Points, in no order, along strands that fork, close into loops and pass close to each other.
Two points are linked if the straight distance between their rows is under 22.7.
Kaso: [  0 -21  -3   7   8  11   0  12   2   1]
sapan: [ -7 -21   1  19   3   7  -1  28 -19   0]
gora: [-11  48   7 -13   0 -16  -9 -19   4   6]
geto: [ -3   5  21  -5 -20  -4  -5 -15  17  -1]
fifi: [ 11  10 -12  -8   6  -6   6  -9  -5  -1]
feken: [ -1  15  23 -10 -17 -13  -4 -20  12  -2]
Feses: [  3 -25 -23  21   4  12   5  23  -9   2]
bebu: [  3  -5 -17  17 -29   8   0  -3  18   6]
nen: [-3 -9 17 -1  1  2 -3  1  7 -1]
bosi: [-20 -19  34   8   4   9 -12  25  -8   3]
Kub: [  0 -19   3   0  15   6   0  11  -4  -2]
gidi: [ -6  42 -12 -14  -5  -5   1 -18   8   8]
Fad: [  3  22  13 -10 -14 -18  -1 -20   3  -4]
Sinu: [  4   7  23  -2 -10 -20  -3 -12 -15 -14]
buzin: [ -2  37  10 -11   5 -20  -4 -15  -5   0]
guk: [-16 -18  34   5   5  10 -10  17   3   2]
larit: [ -8 -24   4  11  14   8  -1  27 -18  -3]
Bip: [ 16  11 -38  -8  15  -1  14  -2 -11   1]
rul: [ -3 -12   2  10 -13  11  -3   2  21   6]
vif: [  3   1  17  -7  27 -14   1   1 -20 -11]
Tizus: [-14 -22  19   8  11   7  -7  31 -22  -2]
rura: [  9  20 -22 -10   5  -7   9 -12  -5   1]
Lagi: [  2   0  -5 -10 -12  11   2 -10  26  10]
bulep: [ -5 -20   7   4   7  15  -3  11  15   7]
Vaz: [ -3   4  28  -9  16 -17  -4  -2 -17 -10]
Dip: [-18  54 -12 -13  -9  -3  -8 -20   8   8]
fubuk: [ -4   9  35 -12  10 -14  -4  -6  -4  -7]
Baz: [  3   4  14   2 -16 -17  -3 -13 -10 -12]
reva: [ 10 -23 -25   8  13  10   6  13  -6  -1]
vamug: [ -1 -11  -3  18 -21   6  -2   4  11   5]
Kovu: [  5  23   4  -8  -4 -17   1 -17  -4  -3]
zuv: [  4 -10   3  -6  23   0   3   6  -8  -3]
Vis: [  3 -18 -11  10  -3   9   3   9   5   1]
muti: [  9  -9 -14   6  -5  -6   3  -2 -12  -9]
nusal: [-16  54  -5 -12   0  -8 -15 -17   1   5]
rurut: [ -6   3  37  -7   0 -12  -7  -7  -1  -6]
rerob: [-10 -17  20   6   3  10  -5  12   6   1]
Zag: [-5 -5 28 -2 -3 -2 -6 -3  5 -3]
koreg: [  2  -6 -18  -4 -19  18   5  -9  32  12]
gafip: [  9  26 -41 -11  14   4  12  -4  -8   6]
Tipel: [  4   0   5  -1 -15 -10   0 -12   0  -8]
vodob: [  0 -11   3  -1  -7  13  -1  -2  26   7]
Muzi: [ 19   3 -35  -4   8  -5  12  -6 -14  -2]
vari: [  2 -22 -23  25  -5  11   6  21  -1   6]
dilu: [  7  -2   3  -7  21  -8   5   2 -15  -7]
pel: [-16 -19  28  11   5   8  -7  28 -18  -1]
Reg: [  4  30 -31 -13  10   3   9  -7  -3   7]
tusat: [  4  -9 -21   8 -25  15   1  -5  28   9]
saro: [  0   1  10   5 -24  -5  -4 -12  11  -5]
lifi: [  7 -16 -21  16  -9   7   3   7   1   1]
narus: [  9 -19 -23   0  15  12   7   8   0   4]
pon: [  9  -9 -16  -6  15   7   9   2   3   3]
dat: [ 14  -5 -23   3   0  -6   9  -4 -13  -8]

A tip is a point with one link. Name the tips that can be reached along the links from each point below, in the order of the rows.
larit => sapan, pon
Reg => fifi, muti
saro => gidi, Sinu

A fork is a point with three links, a tip a point with one. Leave the first point through the second and follow the links. Name the first fork or tip that comes.
Fad / feken => Sinu
sapan / larit => rerob
Vaz / vif => Kaso
gafip / Bip => muti
pel / Tizus => sapan
gora / nusal => gidi
Muzi / Bip => fifi
vari / Feses => pon
